Points, in no order, along strands that fork, close into loops and pass close to each other.
In the rows, 100 means zero.
Two points are linked if the straight distance between their rows is under 56.6. Some points are linked to none.
q790: 91, 94, 93, 132, 101, 114, 95, 85, 108, 105, 102, 109, 93, 52, 77, 103, 132, 89, 119, 104
q404: 98, 64, 49, 118, 102, 104, 91, 61, 97, 111, 90, 133, 91, 95, 75, 104, 86, 82, 104, 101
q721: 90, 109, 68, 92, 112, 87, 131, 90, 100, 98, 109, 70, 102, 112, 97, 152, 125, 96, 66, 96
q158: 145, 113, 120, 92, 98, 62, 95, 100, 85, 121, 111, 135, 125, 109, 103, 115, 80, 96, 82, 103
q151: 90, 140, 132, 84, 115, 68, 117, 119, 107, 92, 117, 97, 135, 104, 129, 104, 86, 82, 102, 113
q525: 64, 130, 120, 95, 109, 105, 113, 119, 102, 71, 102, 84, 109, 90, 153, 69, 98, 91, 80, 116
q119: 101, 97, 127, 103, 83, 90, 73, 101, 80, 93, 92, 109, 128, 100, 121, 77, 68, 101, 83, 128
q297: 99, 68, 75, 84, 106, 112, 90, 86, 83, 128, 104, 121, 74, 114, 74, 78, 55, 79, 95, 100
q473: 124, 101, 124, 136, 79, 95, 93, 96, 105, 119, 99, 126, 121, 59, 82, 93, 84, 112, 118, 108
q971: 83, 120, 83, 112, 110, 120, 99, 115, 93, 84, 113, 94, 85, 113, 144, 89, 102, 148, 110, 132
q392: 113, 99, 125, 129, 127, 90, 115, 112, 121, 127, 113, 115, 94, 87, 108, 69, 137, 84, 110, 97
q52: 104, 108, 129, 114, 82, 95, 93, 116, 94, 99, 85, 101, 140, 59, 102, 76, 92, 104, 117, 127
q592: 91, 138, 130, 87, 114, 76, 99, 109, 100, 81, 123, 88, 133, 120, 132, 110, 72, 82, 107, 106
q920: 106, 103, 106, 105, 97, 81, 98, 102, 100, 72, 103, 77, 123, 146, 138, 121, 98, 110, 125, 93
q369: 75, 122, 105, 97, 63, 105, 92, 106, 105, 74, 83, 81, 102, 100, 118, 110, 128, 115, 93, 130
q217: 130, 123, 114, 105, 83, 97, 113, 105, 107, 120, 98, 141, 89, 53, 74, 110, 107, 119, 96, 109
q482: 92, 107, 105, 105, 113, 95, 96, 118, 108, 67, 103, 83, 131, 130, 157, 88, 78, 82, 106, 100
q880: 89, 97, 92, 78, 109, 67, 136, 89, 96, 72, 104, 75, 96, 111, 106, 145, 116, 122, 109, 83
q24: 122, 108, 126, 126, 117, 106, 116, 103, 122, 129, 100, 129, 87, 100, 110, 62, 133, 112, 108, 80
q45: 130, 119, 112, 96, 137, 71, 99, 110, 89, 116, 124, 110, 115, 108, 122, 110, 92, 66, 108, 88
q122: 73, 91, 105, 67, 86, 130, 88, 115, 110, 100, 106, 99, 78, 123, 55, 86, 80, 92, 140, 97
q793: 88, 88, 87, 111, 103, 102, 95, 102, 95, 80, 99, 92, 108, 155, 164, 82, 87, 107, 90, 110
q172: 78, 124, 132, 94, 86, 86, 113, 113, 109, 103, 103, 80, 134, 87, 122, 95, 106, 90, 65, 131
q186: 76, 147, 125, 85, 103, 95, 110, 106, 101, 71, 121, 86, 114, 133, 135, 120, 87, 93, 113, 110
q590: 65, 79, 90, 108, 119, 131, 98, 91, 106, 109, 94, 96, 66, 84, 73, 58, 117, 97, 117, 81
q596: 101, 104, 51, 69, 131, 107, 114, 104, 92, 102, 99, 97, 90, 104, 88, 115, 112, 100, 122, 96
q865: 93, 80, 124, 81, 98, 100, 94, 105, 116, 106, 99, 119, 103, 121, 50, 77, 50, 120, 127, 73
q255: 78, 126, 105, 105, 97, 86, 109, 98, 107, 89, 110, 75, 122, 111, 115, 146, 118, 72, 66, 107
q653: 99, 82, 93, 103, 49, 93, 72, 69, 87, 66, 71, 115, 89, 117, 99, 120, 89, 113, 94, 115
q394: 96, 110, 89, 107, 118, 90, 108, 97, 112, 100, 112, 94, 101, 85, 101, 118, 142, 67, 97, 105
q519: 108, 100, 113, 124, 95, 111, 104, 95, 108, 124, 100, 130, 69, 49, 72, 75, 108, 121, 104, 88
q870: 114, 111, 110, 56, 121, 105, 127, 105, 94, 124, 119, 103, 73, 101, 103, 86, 117, 85, 87, 80
q341: 81, 137, 96, 83, 104, 83, 109, 86, 101, 81, 112, 89, 107, 99, 103, 147, 120, 83, 86, 108
q685: 60, 68, 124, 93, 97, 119, 99, 108, 112, 105, 96, 79, 101, 111, 54, 68, 95, 96, 81, 89
q249: 114, 87, 94, 129, 63, 105, 69, 95, 93, 73, 63, 90, 109, 102, 104, 108, 96, 132, 121, 105
q87: 83, 105, 82, 80, 115, 77, 140, 89, 105, 81, 104, 79, 101, 117, 107, 149, 125, 105, 86, 88
q125: 105, 71, 82, 114, 55, 93, 80, 68, 97, 69, 64, 111, 104, 102, 89, 125, 86, 106, 99, 106
q327: 75, 135, 112, 98, 74, 110, 80, 111, 91, 70, 89, 86, 98, 96, 120, 102, 107, 121, 106, 127
q363: 116, 52, 72, 114, 100, 75, 103, 69, 92, 87, 76, 98, 118, 111, 88, 123, 105, 109, 111, 89
q132: 95, 89, 86, 112, 107, 99, 106, 108, 90, 93, 113, 88, 98, 157, 162, 90, 86, 122, 104, 110
q291: 98, 100, 75, 107, 97, 118, 102, 98, 106, 101, 100, 123, 68, 39, 56, 99, 88, 105, 112, 110
q54: 97, 119, 73, 82, 95, 102, 96, 93, 94, 71, 99, 107, 92, 62, 76, 141, 89, 103, 105, 109
q733: 122, 103, 64, 102, 129, 87, 89, 83, 83, 94, 101, 100, 111, 110, 101, 130, 98, 77, 112, 85
q318: 74, 122, 108, 118, 90, 94, 110, 112, 118, 93, 106, 58, 126, 125, 131, 130, 112, 80, 72, 104
q42: 117, 104, 89, 100, 107, 74, 91, 91, 100, 71, 102, 86, 126, 135, 127, 135, 99, 94, 118, 85
q893: 98, 87, 116, 98, 99, 124, 99, 87, 116, 104, 81, 121, 96, 100, 83, 57, 71, 137, 104, 47
q305: 90, 144, 119, 80, 93, 95, 99, 90, 91, 68, 118, 84, 109, 131, 118, 141, 91, 106, 112, 100
q781: 63, 139, 113, 89, 103, 110, 111, 111, 103, 71, 115, 85, 105, 135, 148, 104, 91, 104, 110, 116
q935: 119, 136, 138, 77, 89, 71, 103, 115, 89, 100, 109, 118, 137, 91, 111, 113, 74, 118, 97, 112
q436: 118, 105, 127, 102, 96, 82, 90, 111, 94, 95, 99, 99, 147, 96, 129, 72, 69, 98, 95, 120
q645: 85, 87, 74, 78, 120, 139, 97, 109, 101, 105, 98, 97, 79, 116, 77, 78, 101, 96, 135, 94
q166: 118, 79, 66, 132, 131, 117, 90, 82, 100, 109, 100, 99, 98, 96, 99, 98, 116, 85, 135, 78
q348: 117, 65, 53, 122, 108, 99, 92, 70, 95, 99, 84, 112, 114, 103, 83, 121, 99, 97, 107, 89
q252: 95, 136, 97, 64, 116, 84, 118, 97, 81, 108, 118, 102, 89, 78, 88, 134, 103, 80, 71, 104
q868: 106, 102, 116, 58, 82, 132, 121, 107, 114, 114, 97, 122, 76, 101, 74, 85, 92, 124, 57, 91
q796: 107, 92, 124, 95, 92, 134, 109, 101, 114, 115, 83, 99, 77, 103, 86, 71, 119, 118, 52, 69
q924: 101, 77, 94, 119, 101, 82, 103, 115, 77, 99, 116, 80, 87, 148, 146, 93, 90, 132, 113, 114
q128: 62, 129, 129, 92, 95, 91, 118, 118, 109, 88, 102, 77, 123, 98, 139, 83, 99, 86, 74, 126
q263: 82, 82, 126, 62, 84, 119, 102, 124, 105, 115, 111, 83, 91, 120, 53, 89, 80, 106, 66, 99
q497: 97, 86, 87, 129, 98, 110, 83, 109, 100, 76, 70, 79, 120, 124, 145, 75, 98, 122, 115, 114
q564: 115, 102, 114, 115, 101, 93, 101, 111, 98, 134, 117, 92, 96, 69, 88, 118, 120, 92, 58, 109
q633: 75, 115, 101, 108, 111, 85, 118, 119, 133, 79, 103, 90, 131, 116, 140, 106, 119, 63, 111, 105
q671: 113, 88, 97, 91, 115, 120, 97, 107, 86, 121, 103, 119, 73, 79, 70, 73, 68, 105, 115, 84
q481: 97, 119, 59, 82, 107, 109, 97, 110, 97, 91, 101, 113, 83, 67, 62, 127, 74, 101, 113, 118
q974: 93, 107, 94, 103, 77, 101, 93, 93, 109, 78, 84, 88, 113, 72, 92, 122, 132, 96, 115, 116
q546: 82, 117, 109, 103, 114, 90, 107, 121, 122, 68, 103, 87, 135, 115, 150, 96, 96, 73, 120, 101
q409: 76, 81, 76, 105, 110, 139, 101, 95, 102, 109, 97, 100, 66, 81, 63, 77, 119, 95, 107, 97
q345: 109, 82, 71, 132, 106, 105, 104, 99, 121, 110, 106, 65, 109, 91, 102, 128, 145, 88, 80, 96
q226: 88, 131, 131, 91, 78, 92, 85, 108, 96, 77, 93, 96, 117, 78, 106, 107, 98, 103, 106, 125
q28: 57, 125, 106, 98, 99, 108, 125, 114, 113, 73, 100, 79, 104, 137, 148, 99, 112, 100, 97, 110
q731: 92, 110, 94, 114, 111, 118, 75, 102, 78, 78, 112, 98, 98, 111, 149, 77, 77, 118, 83, 124
q940: 155, 128, 100, 86, 102, 115, 96, 100, 88, 129, 105, 144, 86, 102, 100, 105, 82, 118, 93, 82
q70: 100, 93, 121, 101, 99, 120, 112, 95, 111, 120, 85, 119, 69, 88, 86, 64, 120, 119, 74, 74
q694: 109, 57, 93, 106, 77, 73, 96, 79, 83, 74, 78, 91, 103, 128, 106, 118, 99, 117, 104, 97
q112: 108, 114, 134, 108, 90, 92, 113, 112, 115, 112, 100, 114, 136, 62, 103, 81, 113, 110, 115, 127
q405: 131, 126, 122, 100, 113, 83, 119, 115, 112, 130, 112, 130, 112, 92, 108, 94, 121, 104, 105, 106
q728: 105, 81, 97, 132, 105, 93, 80, 99, 114, 86, 85, 88, 148, 116, 126, 88, 100, 73, 121, 109
q124: 106, 88, 70, 83, 106, 80, 88, 70, 86, 92, 97, 137, 94, 100, 78, 125, 78, 71, 86, 110
q453: 123, 81, 87, 108, 111, 95, 86, 81, 81, 128, 102, 130, 86, 84, 81, 100, 77, 78, 91, 93
q387: 97, 94, 79, 125, 98, 90, 118, 101, 125, 97, 97, 65, 118, 103, 115, 133, 146, 83, 81, 100
q828: 85, 95, 98, 115, 78, 91, 114, 110, 125, 78, 73, 75, 118, 109, 127, 104, 144, 107, 114, 110
q451: 95, 96, 117, 77, 105, 108, 106, 110, 130, 99, 88, 126, 114, 116, 51, 80, 62, 136, 114, 69
q468: 94, 113, 107, 83, 73, 92, 108, 98, 84, 68, 100, 75, 83, 116, 117, 133, 106, 139, 122, 100
q30: 110, 102, 131, 123, 92, 93, 115, 105, 120, 123, 106, 121, 114, 62, 85, 85, 129, 102, 102, 116
q632: 112, 72, 92, 137, 123, 106, 81, 77, 91, 126, 107, 115, 86, 93, 94, 64, 95, 81, 115, 69
q502: 89, 114, 89, 108, 120, 80, 122, 111, 124, 80, 105, 92, 121, 115, 127, 125, 129, 66, 116, 92
q437: 87, 75, 106, 81, 96, 120, 84, 112, 101, 112, 106, 104, 87, 119, 61, 75, 52, 101, 130, 89
q304: 90, 88, 113, 98, 93, 71, 86, 74, 101, 86, 85, 130, 132, 108, 109, 85, 98, 67, 109, 125
q169: 106, 105, 84, 113, 113, 83, 113, 103, 124, 80, 95, 88, 118, 106, 119, 124, 134, 83, 128, 90
q888: 100, 116, 109, 104, 118, 83, 114, 107, 108, 119, 120, 100, 101, 84, 105, 106, 135, 66, 84, 104
q770: 81, 101, 94, 53, 103, 127, 102, 115, 95, 114, 108, 102, 69, 100, 72, 80, 91, 89, 102, 107
q284: 74, 105, 114, 102, 71, 90, 117, 104, 98, 89, 94, 63, 88, 130, 128, 122, 122, 129, 79, 116
q783: 100, 68, 105, 100, 98, 119, 94, 87, 101, 119, 91, 116, 83, 103, 81, 52, 57, 123, 106, 62
q192: 94, 86, 60, 78, 100, 85, 122, 101, 98, 71, 84, 95, 100, 81, 70, 140, 100, 133, 114, 104
q219: 123, 89, 72, 103, 117, 75, 87, 72, 91, 83, 97, 105, 120, 130, 107, 133, 100, 81, 102, 87
q914: 110, 84, 102, 115, 89, 79, 105, 98, 96, 71, 76, 74, 111, 108, 115, 109, 118, 123, 136, 93
q414: 99, 98, 111, 99, 91, 77, 109, 103, 92, 76, 111, 70, 103, 153, 145, 118, 92, 126, 127, 89
q814: 86, 93, 65, 112, 93, 122, 104, 92, 106, 101, 96, 100, 86, 56, 66, 122, 124, 95, 82, 116
q612: 97, 112, 104, 102, 72, 101, 93, 109, 79, 88, 107, 86, 74, 125, 126, 118, 98, 152, 118, 116
q308: 112, 97, 103, 111, 109, 105, 103, 106, 94, 132, 120, 90, 77, 73, 86, 100, 123, 87, 60, 96
q708: 77, 99, 106, 106, 87, 80, 121, 115, 111, 74, 83, 70, 101, 125, 141, 97, 132, 119, 120, 106
q610: 94, 91, 107, 115, 90, 85, 104, 118, 91, 80, 85, 70, 96, 122, 132, 91, 117, 142, 129, 109
q428: 98, 94, 75, 108, 123, 115, 106, 95, 107, 111, 107, 92, 80, 87, 91, 98, 146, 73, 93, 97
q727: 124, 73, 105, 81, 127, 108, 98, 87, 82, 127, 114, 102, 86, 117, 99, 69, 76, 78, 102, 69
q97: 128, 84, 101, 113, 102, 114, 93, 90, 90, 134, 99, 125, 74, 88, 86, 71, 68, 116, 101, 68
q571: 53, 76, 124, 89, 96, 107, 107, 106, 122, 108, 85, 105, 100, 99, 53, 64, 91, 113, 96, 83
q688: 129, 85, 123, 129, 101, 78, 93, 99, 101, 125, 104, 121, 144, 95, 106, 84, 92, 95, 104, 112
q411: 97, 92, 104, 89, 71, 88, 75, 75, 89, 72, 92, 108, 104, 148, 126, 106, 103, 100, 96, 121
q60: 130, 120, 102, 96, 92, 95, 109, 107, 100, 111, 103, 137, 76, 50, 67, 112, 72, 117, 101, 105
q798: 78, 112, 106, 101, 67, 93, 110, 100, 97, 84, 98, 54, 98, 121, 118, 142, 117, 120, 69, 106
q462: 83, 87, 103, 59, 99, 127, 97, 121, 93, 128, 126, 70, 82, 113, 72, 98, 83, 94, 67, 104
q764: 84, 101, 84, 57, 110, 128, 108, 114, 87, 128, 123, 65, 82, 115, 84, 103, 96, 80, 69, 106
q752: 123, 76, 102, 123, 96, 86, 92, 68, 94, 135, 101, 145, 88, 81, 85, 91, 84, 91, 90, 92
q580: 114, 118, 121, 98, 74, 93, 112, 103, 108, 116, 106, 125, 95, 44, 79, 118, 111, 112, 83, 121
q709: 115, 113, 92, 97, 90, 99, 78, 96, 87, 74, 97, 98, 107, 69, 82, 129, 86, 97, 115, 102
q919: 107, 101, 107, 70, 90, 125, 116, 111, 96, 127, 102, 112, 65, 88, 76, 88, 94, 118, 50, 97
q751: 140, 98, 114, 119, 110, 100, 97, 96, 96, 131, 108, 129, 90, 83, 94, 83, 94, 115, 112, 81
q835: 101, 116, 123, 99, 110, 93, 97, 114, 97, 84, 93, 90, 137, 88, 134, 63, 76, 97, 104, 114
q557: 120, 111, 125, 98, 116, 98, 125, 116, 119, 137, 115, 111, 80, 113, 121, 80, 138, 86, 76, 85
q670: 92, 100, 111, 103, 92, 101, 66, 106, 76, 84, 93, 99, 114, 111, 134, 73, 69, 108, 86, 129
q968: 85, 82, 108, 81, 115, 120, 110, 102, 96, 120, 109, 86, 67, 94, 84, 67, 117, 82, 71, 86
q509: 117, 103, 122, 108, 101, 134, 95, 85, 113, 107, 80, 126, 94, 105, 99, 60, 94, 130, 104, 45
q881: 107, 74, 70, 142, 99, 107, 80, 80, 96, 116, 102, 121, 88, 59, 72, 95, 77, 93, 115, 90
q858: 95, 110, 118, 116, 83, 89, 94, 107, 106, 112, 105, 85, 121, 64, 93, 115, 122, 85, 72, 126
q259: 155, 110, 102, 91, 105, 87, 95, 95, 85, 134, 107, 141, 99, 96, 93, 114, 75, 104, 87, 91
q205: 108, 82, 84, 100, 96, 72, 85, 66, 97, 79, 89, 115, 118, 127, 105, 123, 107, 74, 98, 101
q53: 104, 129, 102, 58, 108, 92, 123, 104, 80, 130, 121, 108, 74, 81, 89, 117, 106, 91, 62, 100
q512: 104, 91, 70, 94, 106, 122, 90, 110, 91, 115, 103, 116, 67, 81, 61, 88, 54, 97, 115, 107
q3: 92, 133, 126, 89, 112, 68, 117, 114, 112, 106, 116, 103, 122, 89, 117, 105, 119, 71, 93, 113
q736: 88, 87, 63, 111, 104, 131, 94, 107, 104, 117, 105, 91, 77, 68, 66, 112, 108, 100, 70, 114
q406: 68, 119, 109, 102, 82, 91, 130, 111, 93, 97, 108, 77, 70, 133, 137, 108, 122, 140, 102, 124
q703: 100, 119, 130, 101, 75, 84, 103, 105, 104, 110, 101, 102, 113, 60, 89, 117, 118, 91, 81, 127
q593: 126, 113, 123, 118, 113, 122, 103, 98, 115, 121, 91, 130, 83, 98, 102, 60, 122, 123, 112, 64
q398: 94, 65, 59, 101, 106, 115, 85, 75, 85, 123, 95, 127, 78, 112, 73, 80, 71, 76, 103, 96
q368: 97, 124, 109, 93, 71, 111, 68, 99, 71, 82, 116, 99, 93, 139, 125, 118, 69, 119, 99, 118
q637: 125, 84, 113, 113, 82, 69, 95, 75, 91, 122, 95, 150, 109, 85, 83, 102, 85, 87, 89, 108
q320: 60, 120, 103, 108, 92, 96, 121, 117, 122, 82, 96, 71, 116, 134, 146, 113, 116, 92, 79, 111
q426: 88, 105, 116, 64, 89, 123, 111, 105, 134, 97, 89, 130, 102, 111, 59, 78, 73, 134, 98, 81
q768: 91, 78, 54, 109, 118, 125, 113, 97, 107, 117, 98, 77, 78, 97, 82, 101, 142, 98, 87, 98
q175: 92, 86, 131, 99, 113, 114, 115, 89, 115, 109, 89, 103, 78, 95, 91, 46, 119, 107, 99, 55
q899: 110, 111, 64, 86, 121, 94, 100, 93, 89, 83, 103, 98, 106, 96, 96, 137, 98, 98, 119, 88
q864: 121, 93, 78, 125, 124, 86, 97, 98, 112, 86, 98, 90, 123, 108, 118, 118, 119, 78, 137, 82
q244: 83, 113, 100, 97, 62, 98, 97, 91, 107, 72, 81, 79, 106, 93, 103, 129, 132, 111, 96, 117
q800: 74, 84, 79, 98, 104, 135, 99, 105, 103, 117, 101, 102, 62, 73, 57, 83, 106, 96, 90, 115
q23: 107, 101, 123, 127, 105, 107, 112, 99, 114, 134, 103, 127, 78, 61, 78, 82, 131, 115, 97, 96
q726: 118, 102, 120, 135, 127, 84, 111, 120, 125, 121, 117, 112, 119, 83, 115, 73, 124, 81, 128, 103
q32: 120, 80, 115, 64, 119, 117, 105, 101, 96, 113, 112, 107, 91, 120, 85, 67, 67, 107, 111, 67
q934: 84, 110, 74, 75, 88, 94, 110, 93, 101, 67, 89, 93, 93, 79, 78, 149, 105, 127, 98, 107
q626: 137, 128, 105, 74, 102, 114, 116, 106, 97, 124, 107, 140, 71, 82, 93, 95, 97, 121, 97, 84
q248: 71, 126, 96, 107, 91, 110, 117, 119, 93, 90, 106, 85, 78, 118, 139, 100, 123, 146, 103, 130
q455: 94, 93, 54, 86, 129, 128, 109, 101, 96, 106, 96, 100, 82, 95, 82, 102, 118, 94, 127, 92
q93: 100, 98, 99, 127, 69, 107, 71, 100, 97, 77, 65, 90, 116, 82, 104, 104, 105, 117, 133, 110
q824: 73, 76, 109, 82, 112, 129, 104, 101, 105, 110, 105, 81, 82, 107, 71, 69, 109, 85, 76, 90
q741: 110, 97, 99, 89, 133, 114, 106, 102, 90, 114, 115, 101, 74, 88, 94, 69, 107, 84, 120, 78
q720: 86, 135, 127, 82, 70, 87, 94, 104, 95, 82, 99, 102, 106, 63, 94, 126, 100, 100, 92, 125
q201: 112, 85, 93, 130, 87, 95, 69, 80, 92, 92, 87, 106, 127, 89, 95, 110, 94, 83, 115, 109
q522: 103, 92, 95, 102, 115, 124, 101, 108, 88, 124, 116, 74, 70, 88, 89, 96, 114, 84, 61, 91
q801: 110, 95, 107, 135, 88, 101, 88, 93, 103, 108, 102, 112, 111, 46, 78, 99, 105, 94, 129, 108
q574: 94, 78, 99, 107, 84, 75, 81, 65, 105, 79, 77, 124, 123, 124, 108, 104, 117, 74, 109, 116
q164: 117, 86, 128, 88, 103, 123, 115, 106, 109, 116, 100, 79, 86, 111, 97, 72, 111, 112, 53, 65
q127: 88, 92, 89, 127, 86, 93, 112, 100, 131, 92, 86, 74, 124, 97, 116, 112, 150, 80, 95, 116
q667: 114, 116, 105, 94, 89, 82, 72, 96, 87, 85, 103, 101, 120, 88, 96, 127, 77, 89, 108, 105
q256: 70, 76, 95, 107, 118, 129, 92, 94, 104, 105, 93, 98, 78, 85, 79, 48, 94, 101, 134, 70
q281: 102, 128, 117, 85, 87, 94, 74, 88, 80, 74, 120, 91, 109, 136, 122, 134, 76, 104, 107, 103
q74: 71, 80, 129, 81, 109, 112, 120, 94, 124, 102, 83, 102, 103, 97, 73, 56, 99, 115, 92, 64
q882: 117, 76, 84, 113, 65, 94, 87, 86, 90, 64, 70, 89, 102, 88, 90, 128, 84, 129, 118, 96
q314: 84, 79, 54, 92, 111, 126, 108, 112, 102, 122, 101, 75, 81, 112, 78, 107, 124, 104, 85, 104
q395: 132, 95, 104, 104, 129, 65, 93, 92, 91, 123, 117, 116, 110, 116, 117, 100, 95, 52, 97, 89
q799: 99, 104, 117, 52, 89, 132, 115, 105, 131, 97, 94, 125, 93, 111, 64, 82, 86, 128, 76, 84
q697: 111, 128, 116, 98, 130, 67, 96, 107, 92, 92, 119, 98, 126, 121, 126, 124, 84, 59, 113, 92
q427: 90, 110, 65, 76, 124, 117, 106, 108, 88, 120, 121, 68, 83, 110, 96, 123, 108, 77, 66, 99
q397: 117, 73, 74, 140, 126, 105, 79, 75, 94, 120, 104, 108, 97, 99, 99, 86, 105, 71, 123, 77
q869: 97, 100, 108, 126, 109, 95, 89, 110, 121, 89, 94, 87, 145, 86, 123, 77, 106, 77, 130, 112
q867: 98, 113, 60, 96, 122, 106, 112, 102, 95, 115, 115, 61, 97, 104, 100, 144, 118, 81, 63, 91
q959: 141, 104, 103, 110, 84, 85, 96, 100, 93, 114, 101, 134, 91, 58, 74, 115, 57, 111, 97, 104
q123: 108, 88, 93, 110, 105, 69, 124, 98, 110, 73, 87, 74, 119, 111, 122, 121, 129, 111, 137, 83
q337: 93, 94, 96, 114, 103, 121, 104, 101, 105, 114, 100, 124, 57, 44, 66, 76, 94, 115, 113, 94
q792: 99, 120, 96, 99, 72, 113, 79, 106, 78, 85, 106, 92, 81, 134, 135, 118, 86, 138, 106, 118
q450: 108, 97, 41, 99, 107, 113, 93, 105, 98, 94, 91, 113, 89, 86, 60, 121, 70, 113, 121, 108
q719: 95, 129, 96, 103, 112, 94, 108, 102, 98, 115, 123, 74, 105, 97, 104, 141, 112, 64, 61, 98
q542: 81, 126, 117, 100, 111, 109, 93, 122, 94, 69, 97, 85, 114, 91, 145, 68, 89, 104, 99, 118
q480: 78, 81, 66, 83, 98, 139, 96, 114, 102, 116, 104, 73, 77, 127, 71, 95, 111, 98, 85, 107
q984: 120, 86, 56, 93, 131, 111, 86, 88, 76, 109, 100, 104, 94, 110, 88, 106, 88, 75, 110, 85
q595: 96, 105, 108, 126, 78, 106, 73, 103, 98, 84, 71, 90, 128, 73, 106, 85, 96, 102, 129, 118
q476: 103, 102, 119, 119, 119, 80, 106, 120, 121, 103, 107, 97, 143, 84, 123, 84, 106, 71, 125, 110
q555: 104, 105, 96, 83, 91, 78, 113, 91, 89, 62, 99, 79, 98, 107, 99, 140, 100, 136, 120, 87
q975: 138, 126, 124, 88, 109, 67, 97, 112, 91, 117, 114, 121, 135, 101, 109, 114, 83, 106, 95, 102
q982: 135, 93, 113, 127, 118, 90, 94, 102, 92, 131, 110, 118, 113, 84, 95, 86, 101, 91, 117, 95
q533: 104, 82, 67, 84, 121, 132, 87, 100, 87, 114, 106, 98, 88, 119, 77, 81, 77, 83, 127, 87
q349: 104, 80, 95, 126, 65, 95, 72, 101, 78, 82, 70, 89, 95, 118, 116, 99, 101, 144, 116, 113
q203: 99, 71, 93, 125, 125, 120, 82, 84, 90, 122, 101, 106, 80, 87, 87, 56, 84, 95, 122, 66
q782: 65, 85, 111, 61, 92, 122, 95, 116, 117, 97, 110, 93, 84, 130, 51, 91, 98, 86, 121, 98
q198: 127, 99, 127, 100, 112, 114, 112, 118, 107, 130, 119, 70, 79, 112, 110, 85, 111, 99, 55, 62
q191: 90, 143, 96, 73, 109, 86, 104, 94, 88, 82, 114, 99, 100, 84, 95, 145, 108, 79, 98, 100
q499: 95, 98, 82, 114, 92, 112, 96, 87, 110, 90, 99, 103, 101, 56, 74, 118, 133, 90, 107, 110
q488: 104, 108, 120, 93, 58, 84, 64, 90, 80, 78, 97, 113, 101, 106, 107, 117, 61, 94, 83, 124
q218: 88, 96, 98, 108, 111, 104, 84, 107, 95, 72, 103, 86, 123, 139, 160, 77, 72, 86, 94, 109
q948: 135, 87, 115, 126, 86, 84, 97, 85, 105, 134, 98, 149, 130, 97, 98, 88, 87, 104, 88, 114
q56: 114, 98, 124, 96, 117, 98, 121, 112, 107, 131, 118, 84, 70, 112, 116, 81, 128, 76, 60, 74
q69: 63, 82, 123, 91, 94, 95, 114, 108, 137, 112, 76, 112, 118, 108, 42, 83, 90, 121, 82, 82
q956: 87, 82, 113, 104, 95, 86, 82, 83, 98, 76, 84, 104, 134, 122, 133, 71, 94, 71, 94, 125
q180: 124, 108, 121, 98, 71, 72, 77, 96, 83, 95, 99, 114, 115, 84, 92, 120, 63, 94, 92, 112
q247: 106, 87, 42, 87, 114, 92, 113, 105, 88, 93, 87, 102, 95, 94, 67, 132, 86, 128, 126, 106
q787: 118, 86, 78, 97, 103, 83, 83, 75, 78, 111, 101, 131, 93, 90, 78, 114, 73, 71, 86, 105
q567: 107, 64, 101, 115, 66, 83, 88, 90, 78, 82, 79, 87, 92, 132, 117, 101, 101, 129, 105, 109
q269: 80, 125, 96, 107, 117, 121, 85, 115, 85, 74, 107, 93, 94, 106, 149, 77, 90, 126, 104, 126
q374: 73, 84, 129, 62, 78, 114, 108, 122, 116, 109, 97, 105, 77, 110, 50, 85, 77, 108, 87, 108
q953: 99, 78, 89, 129, 88, 94, 85, 98, 108, 79, 70, 80, 134, 131, 138, 85, 103, 103, 116, 105
q384: 115, 118, 104, 64, 100, 109, 122, 106, 91, 131, 111, 125, 62, 75, 78, 98, 106, 108, 74, 97
q236: 129, 81, 101, 99, 126, 92, 95, 84, 82, 134, 114, 115, 85, 120, 106, 78, 92, 62, 99, 78

A tip is a point with one link. Name the tips that can be reached along the links from each point below, in the order of the rows.
q920: q414, q956
q801: q473, q166, q557, q959, q69
q593: q497, q124, q512
q975: q935, q32, q480, q782, q374
q337: q297, q653, q291

A fork is a point with three links, a tip a point with one. Leave the first point through the second and follow the links. Name the first fork or tip that comes.
q345; q387: q169
q596; q455: q733
q893; q509: q497
q363; q348: q297

Name the points in between on the shortest way along the links from the first point to the second, in order.
q53; q975: q384 > q626 > q940 > q259 > q158
q180; q192: q667 > q709 > q54 > q934
q920; q533: q42 > q219 > q733 > q984
q369; q522: q327 > q226 > q720 > q703 > q858 > q564 > q308
q203; q974: q256 > q590 > q409 > q800 > q736 > q814 > q499
